Points on a hilly landscape, in no order, each with its height.
From any point a ball rolls to the lowest of the 2 points nearest to it. It stops when none of these is lower. Distance is the straight distance between rows; heights are no part of it.
(624): [ 11  20  15  12  15  -8 -12  -2   7  53 -28  11 -22  19   9  -9  -4 -69
 -12 -12 -42  -5 -11 -24  31  12 -20]  (h 263)
(112): [ 25   9 -27  -7   5  17   3 -20  10  16   7  23 -34  38  -2  30 -24  -1
 -25 -18  21  29  11 -38 -17  23  12]  (h 398)
(209): [ 65  -6  15  -9 -25  15  63  18  11  25  22   3 -33  16  29  34   0   5
   2 -21 -23  22   8  -5 -16   0   3]  (h 211)
(237): [-43  24  -7  44  23 -30 -22 -34  10  28   1  -2 -18   4 -14   0  -4   7
   4 -14 -30   1  -1  15 -42  44  17]  (h 209)
(497): [ 15  21 -15 -36   3  26 -12 -11 -23 -41  12 -23   2 -27  28 -45  26   4
   0   9  23 -32 -17  36  23 -18 -18]  (h 330)
(457): [ -5   5   6 -19 -42   9   3  30  23 -28  -6  10  24 -34  42 -49  -5  33
  50   6 -17   8 -50  16  -3 -12 -23]  (h 389)
(719): [ 29  -1   9  -1   1 -12  10 -11   9  74 -35   6 -20   2 -16  31 -15  -6
 -19 -11 -19 -18  20 -27  10   6   1]  (h 114)
(545): [-31 -12 -47 -28  -4  30 -29 -19   7  19  -9   4  17  -9 -34  16   4  20
 -28   5  34 -20   6 -30  -7 -41  -4]  (h 283)
(756): [ -9 -21 -17  18  -2  34  20  32  -1 -35  48  -9  21  18  -4  28   8  28
  -3 -25  32  42  20 -12  -5 -63   8]  (h 506)
(267): [ 13 -32 -37   3 -12  46  21  16  31 -37  47   6  20  31  -7  17  -6  16
  28  -4  20  50 -13 -12  -4 -20   0]  (h 550)
(696): [-16  -1 -13  10   5  16   3  -4   0 -20  11  -2  17  13 -18  30  10 -15
 -12  -7  22   6 -15 -46   6 -39 -42]  (h 420)
(889): [ -1  -7 -19  12  -1   8  -3  10  12 -39   6   3  15  -6  -6  -6   4 -11
  36  25   7   1 -25   1  29 -15  -3]  (h 200)
(669): [ 11  19  40 -23   3 -14  11 -15  -9  20  18   0  -3 -25 -26   0  51  44
  11  -8 -33  29  -9  19 -51  34 -45]  (h 410)
(491): [ 18 -19  -4  12  -3 -12   2  -1  19  57 -31  19 -20  -1  -8  14  -8 -48
 -10  -5 -37  -6   0 -32  18 -18 -28]  (h 189)
(154): [-11 -20 -35 -42 -66  39 -24  22  31  17 -36   1  29 -31  17   3 -13   0
  -2  47  -1   8 -19 -42 -10 -28 -11]  (h 487)
(614): [ 43   3  16  -4   8  22  39 -28   5  21  14  -4 -41  12  -1   0  19 -27
  11  -7 -20   9 -30  -1   8  37 -29]  (h 69)
(190): [-10 -24 -44 -18 -47  63 -21  22  17   0 -27  -6  43 -20  -4   8   2  18
   1  27  22   6 -12 -38   4 -31  19]  (h 426)
(716): [-25  -1  24  39  10 -27   3 -56  -7  -8 -37 -20 -26 -26  30 -38 -27  -5
  12 -23 -13 -24 -30  13   3   6  -7]  (h 483)
(222): [ 29   7 -10 -20   5 -14   2 -14 -17   0 -12  -9  -3   3   9  35  -3  18
 -28  -2  59  10  42 -10  -2  -5  22]  (h 393)
(13): [-34 -11 -18  13  12  35  -4  27  -5 -26  38  -2  34  36 -25  37  -2   2
 -13  -6  24  22   4 -33   1 -59  -4]  (h 467)
(296): [-46  -8 -22  41  16 -25 -32   6  25  -1  21 -18  13  12 -29  -1 -13   4
  40  48 -34  21  -6  27 -20  42   7]  (h 319)
(310): [-62   1   8  59  25 -39 -23 -26   5  23 -11  16  -3 -20   7 -11  -8  -8
  24 -26 -37  11 -23  -6 -42  -1  10]  (h 335)
(765): [-19 -14  -8   8   9   4  -2  12  -9 -11   0  -4  38  -6 -40  18  17 -40
 -16  13  11 -33  -3 -21  35 -44 -22]  (h 380)
(836): [ 36   1   4 -16 -11 -21  17 -40  14 -28 -10 -20 -19 -14  26 -14  10  33
  26  32  32  -2 -17   9  -5   8 -13]  (h 462)
(839): [-13   7  55  15  10  -7  12 -12 -43   2 -36 -13 -17 -30   2  -8  -8  -6
  -9 -33 -36 -36  30  28  -6  35  38]  (h 224)
(376): [ 17  27  50  -3  14  20   8 -13 -16  23 -25  -1 -20  13  16 -27 -18 -70
  -3 -46 -31 -32 -13  -6  34  19  -8]  (h 322)
(53): [ -7 -18  24  25  -5 -31  17 -66  30 -10 -29 -27 -25   5  23  -4   8  23
  38  37  14   0 -17   9 -17  27 -10]  (h 514)
(658): [  6   3  26  -1   9  37  29  52 -15   9  59   7  -2  53  -5   5  22 -11
 -46 -22  -2   1  36   9   2 -27  17]  (h 590)
(480): [-32  -1  14   1 -24 -22  -9  30  17   8 -35  29  25 -45  19 -43 -20  24
  31 -15 -36  -3 -30  14  -1 -26  -9]  (h 520)
(113): [ 21  27  -5 -23  -8  20 -16 -16 -14 -47   0  -6 -16  -9  54 -53 -11   1
   9  18  20 -26 -28  25  32   6  17]  (h 386)
(8): [ 59   7  34 -17 -26 -28  43  31  -5  24  11 -12  -5 -12   8  29  13  36
   8  -5 -36  27  16  12 -27  18 -12]  (h 282)
(201): [-41  -2 -37  19 -20  15 -19  27  21  -1 -11  18  55  -3 -21  -6 -20  33
  27 -13   3  26 -30   6  12   4  32]  (h 555)
(67): [-12  13 -31  -8   8   6 -18 -16  -3  -4   8   9 -10  22  -2  41 -10  32
 -34  -9  62  24  13 -39 -11 -10   4]  (h 357)
(515): [-34 -35  22  51   7 -43   5 -45   2  -3 -35 -27 -19 -19  43  -4 -12  16
  33  18 -17   4 -26  12 -21  18 -11]  (h 547)
(165): [ 22   0  40   9   8 -26  25 -24 -35  -5 -23 -24 -17 -27   6  -4   1  -3
   6 -20 -18 -27  19  19  14  27   1]  (h 262)
(587): [ 38   7   0  -2   8   8  -2 -14   8  -5 -18  29 -45  24  41   9 -43 -18
  -3 -22  16  26  19 -15  -1  33  38]  (h 437)
(134): [ 24   7   6 -36  10  18 -16  30 -30  35  18 -19   3  35 -26  31   8 -36
 -45  21  -5  -6  53  -4  12  31   7]  (h 630)
(721): [-16  28  11   9   9  -6  -6 -50 -15 -16 -14   2 -21 -17  13 -43 -16   3
   2 -47   1 -33 -32  20   2   2  -3]  (h 436)
(385): [-25  -7   5 -32   9  30 -15  -3 -47  -2  -1   2  -1   8  -9  17  23 -40
 -63   6  54  -5  33  -6   4 -18   9]  (h 261)
(654): [-29  11  38   0   5 -27   2  21 -36   3  -2  17   0 -15 -13 -25  11   7
 -21 -22 -16 -38  23  46   1   5  39]  (h 160)
(291): [ -4  12   3   8  -1 -10  -2 -27   1 -47  -1 -16 -28  -5  51 -48  -7  10
  22  20  -7 -12 -12  49   3  35  21]  (h 445)
(419): [ 41   1   6 -18  -6 -24  18 -16  -9 -19 -29 -27   0 -20  27  20   7  15
  -5  20  36  -5  12 -13   9 -11 -23]  (h 424)
(823): [-40  -9 -23 -20   4  17 -22 -26 -28  -1 -10 -10   0 -11 -28  21  15 -22
 -45   9  57 -18  11 -21   3 -36   6]  (h 222)
(62): [ 63 -37 -22 -30 -25 -15  12  14  37   7  -7  -7  12 -15  17   3  -2 -19
  16  43 -26 -11   4  -8   3 -18 -10]  (h 598)
(142): [-54 -11 -24   5  -3   9 -19  21  -8  -9  19  22  50  -7 -45   3  -2  42
  16 -35  -1   5   1  13 -22 -24  33]  (h 479)
(804): [-26   6 -34  -1   7 -11 -43 -14  11   2  -5  -5   7  10 -37  30 -11  -9
  -8  47  14   3   1 -43   4   5 -15]  (h 80)
(703): [ 34  19  -2  -4  -2 -14   2  23  16  -5  27  12 -21  19  14  -5  -5   6
   2  10 -14  18  18  17  -7  35   9]  (h 503)
(278): [ 55 -33  -3   6  -8   3  26 -27  24  24   1   7 -51  17  17  -2  15 -39
  29  14 -16  30 -25  -8   2   8  -7]  (h 161)
(736): [ -9  31 -14   6  27   2 -15 -14  -5  26  25  -8  15  28 -50  17  13 -20
 -29  -7   5 -24   6 -21 -12   7 -37]  (h 367)
(157): [ -1   9   0 -23 -15  27   4  10  -8 -40   6 -19  26 -43  19 -54  22  23
  30  -1   3 -23 -46  25  19 -24 -27]  (h 245)
(650): [  4  -6  26   9 -16 -34   9   9  -6  -8  -4  17 -18 -30  25 -24  -5  -2
  22   5 -52  21 -16  28 -16  13   5]  (h 583)
(489): [ -2 -15   4   9 -11  36  32  52   6 -21  63   9  10  42   1   4   8  18
 -28 -29 -15  28  38  -6 -15 -55  14]  (h 552)
(161): [-11  18   9  30  22 -18  -2 -37  -1   8 -28   6 -14  16  -7   9 -26  19
  -5 -27   6 -12  25  -1 -17  37  26]  (h 113)
(754): [  9  13  20  -8   1   8  22 -21 -24 -15  -5  -1 -11  -8  17 -38  -4  -4
 -16 -66  19 -34 -21   4   6 -21 -30]  (h 392)
(666): [ 26 -35 -20  12   1   0   1 -20  27 -13 -13  13 -38  -1  37  -9  -5 -52
  25  20  -2  23 -29 -14  20 -16   3]  (h 249)
(349): [  1  19  -3 -24  -1  -4  -6   9  15  31  26  -2  24 -14 -38 -19  32  35
   7  -8 -37  -6  -3  25 -30  23 -44]  (h 497)
(281): [ 12   8  29  20   5 -30  24 -11 -12  48 -31 -11 -10  -7 -17  42 -21  19
  -8 -29  -9  -5  34  -6  -9  27  32]  (h 44)
(76): [-19   6  10  24   4 -17   0   2 -21 -63  19 -23  -9 -11  11 -30  14 -16
  18  25 -33 -18 -12  47  10  28   8]  (h 495)
(184): [ 23   5  35 -32  22  41   4  33 -33  26  30  -6  16  47 -10  19  25 -24
 -51  -8  18  -2  59  20   5  -6   4]  (h 612)
(589): [-38  10  -2  10   2 -20   1  27  -9 -11  21  20  21  -1 -22  21   2  50
   0 -27  31   3   7  -4 -12 -40  14]  (h 404)
(606): [ 35  20  44 -21  -6  -9  24  15 -21   9  27 -11  -6 -26  -2   7  42  42
   8 -10 -21  39  15  29 -28  35 -16]  (h 343)
(546): [-23  -6 -18  31 -13  -7 -21  34  37  10 -33   7  29 -12  23 -18 -20  29
  56  24   4  35 -25  -2  14   3  26]  (h 502)
(479): [ 42  24  -1 -28  12  -5 -19  15  -8  33  16 -27   7  32 -24  27   4  13
 -26  14  10  10  56   2  -6  34  -8]  (h 647)
(781): [ 12 -18 -44  16  -7  18   1  18  30 -30  36  26 -18  36  15   6 -22   8
  31   6  26  57 -17 -11  -3  -5  23]  (h 584)
(908): [  7  -5  -2  16  15 -25   7 -20 -10  -2 -32 -16  -6 -25 -16  -7   6 -18
  -7  12 -16 -50  16  12  22   2  -1]  (h 298)
(799): [ 19 -32 -42 -33 -45  11  -8  13  39  13 -23   6  -1 -16  38  13 -16 -30
   8  42  -1  24 -12 -31  -1 -23  -6]  (h 548)
(437): [ 39  19  19 -11   6  36  48   3  -7  29  42 -13 -15   8  -5  40  36   0
   0 -31 -23  19  -3   3  -3  11 -12]  (h 147)
(270): [-20   7 -31 -37 -25 -12 -29   8  15  23 -10   1  -6   7  -5  24 -20 -18
 -38  44   7  16  14 -36  -1  22 -21]  (h 186)
(784): [-19 -18  -8  31  16 -32  -7   2  -3  11 -16   4   8  -8 -51   9  -3 -17
  -9  11 -16 -42  10  -3  19 -15  14]  (h 333)
(917): [-20  26  17   2  37  -2 -24 -27 -30  -2   1  -2  23  25 -40  17  11 -35
 -36 -15  38 -35  15 -13   1  17  -6]  (h 331)
(888): [-23  -2  24 -10   9 -13   6  53 -15   5  26  38  17  19  -7 -19   1  25
 -41  -7   8 -32  22  34  -7 -12  31]  (h 247)
(428): [-56   8  17  26   0 -45 -25   9   6   2 -25  39  11 -31  10 -27 -17  14
  21 -29 -21  11 -27   2  -9 -18  14]  (h 456)
(88): [ 10 -10  41  23  -7 -26  28  -3 -39 -59  11   1 -28 -24  33 -17  -4 -11
  17  -6 -36  13 -14  32 -11  23  20]  (h 538)
(102): [ 48   7  -4 -10   0  -4  14   5  -2 -31   6   9 -30  15  34  -6 -19 -14
  -3  -3  11   8   2   3   6  17  20]  (h 470)
(308): [-12 -26 -56 -14  -3  35 -23   6  20   7   1 -22  43  -9 -41   7   3  22
   6  18  14 -13   4  -8  11 -30 -11]  (h 353)
(768): [-18   0  15 -11  27   8 -12  -3 -35  -7   3  21  -2  30 -21   5  -7 -25
 -52  -7  38 -31  24   3  16   4  34]  (h 299)
(896): [-28 -18 -12  18   3 -27 -14  12  41   7  -2   3  10  -8   3 -21  -5  16
  57  26 -19  36 -14  17  -7  22   7]  (h 427)
(757): [ -8  10 -28  16  19 -20 -44  -1  26  -1   7 -16   2  17 -22  -1  -7  -7
   7  70 -11   0  14   2  11  38  -6]  (h 196)
(582): [ 23   9  37 -15   8  16  18 -24 -27  -3 -25   0  -5   4   4 -14  -5 -43
 -15 -47   4 -27  -6 -14  26   1 -36]  (h 358)
(25): [  1  -4 -40 -33  -4  24 -19  12  36  23  17 -12  33 -13 -20 -20  31  48
  15   8   0 -16  12  20  -8 -17 -34]  (h 443)
(271): [-48  29  38   3  25 -23  -7  42 -14  -1   4  29  36  22 -10  -1  -5  39
 -24   4  50 -17  -2   5   2 -18  22]  (h 334)
(682): [ 13 -35 -27   5 -11  33   6  -4   1 -43  -8  -3  -2 -19   9  -9   5 -59
  24  33  -1  -3 -28 -14  39 -26 -10]  (h 268)

Where does a ball stop that starts at each point below?
(184) | (654)
(349) | (614)
(53) | (67)
(546) | (804)
(696) | (654)
(142) | (654)
(88) | (157)
(799) | (823)
(721) | (281)
(428) | (281)
(703) | (67)
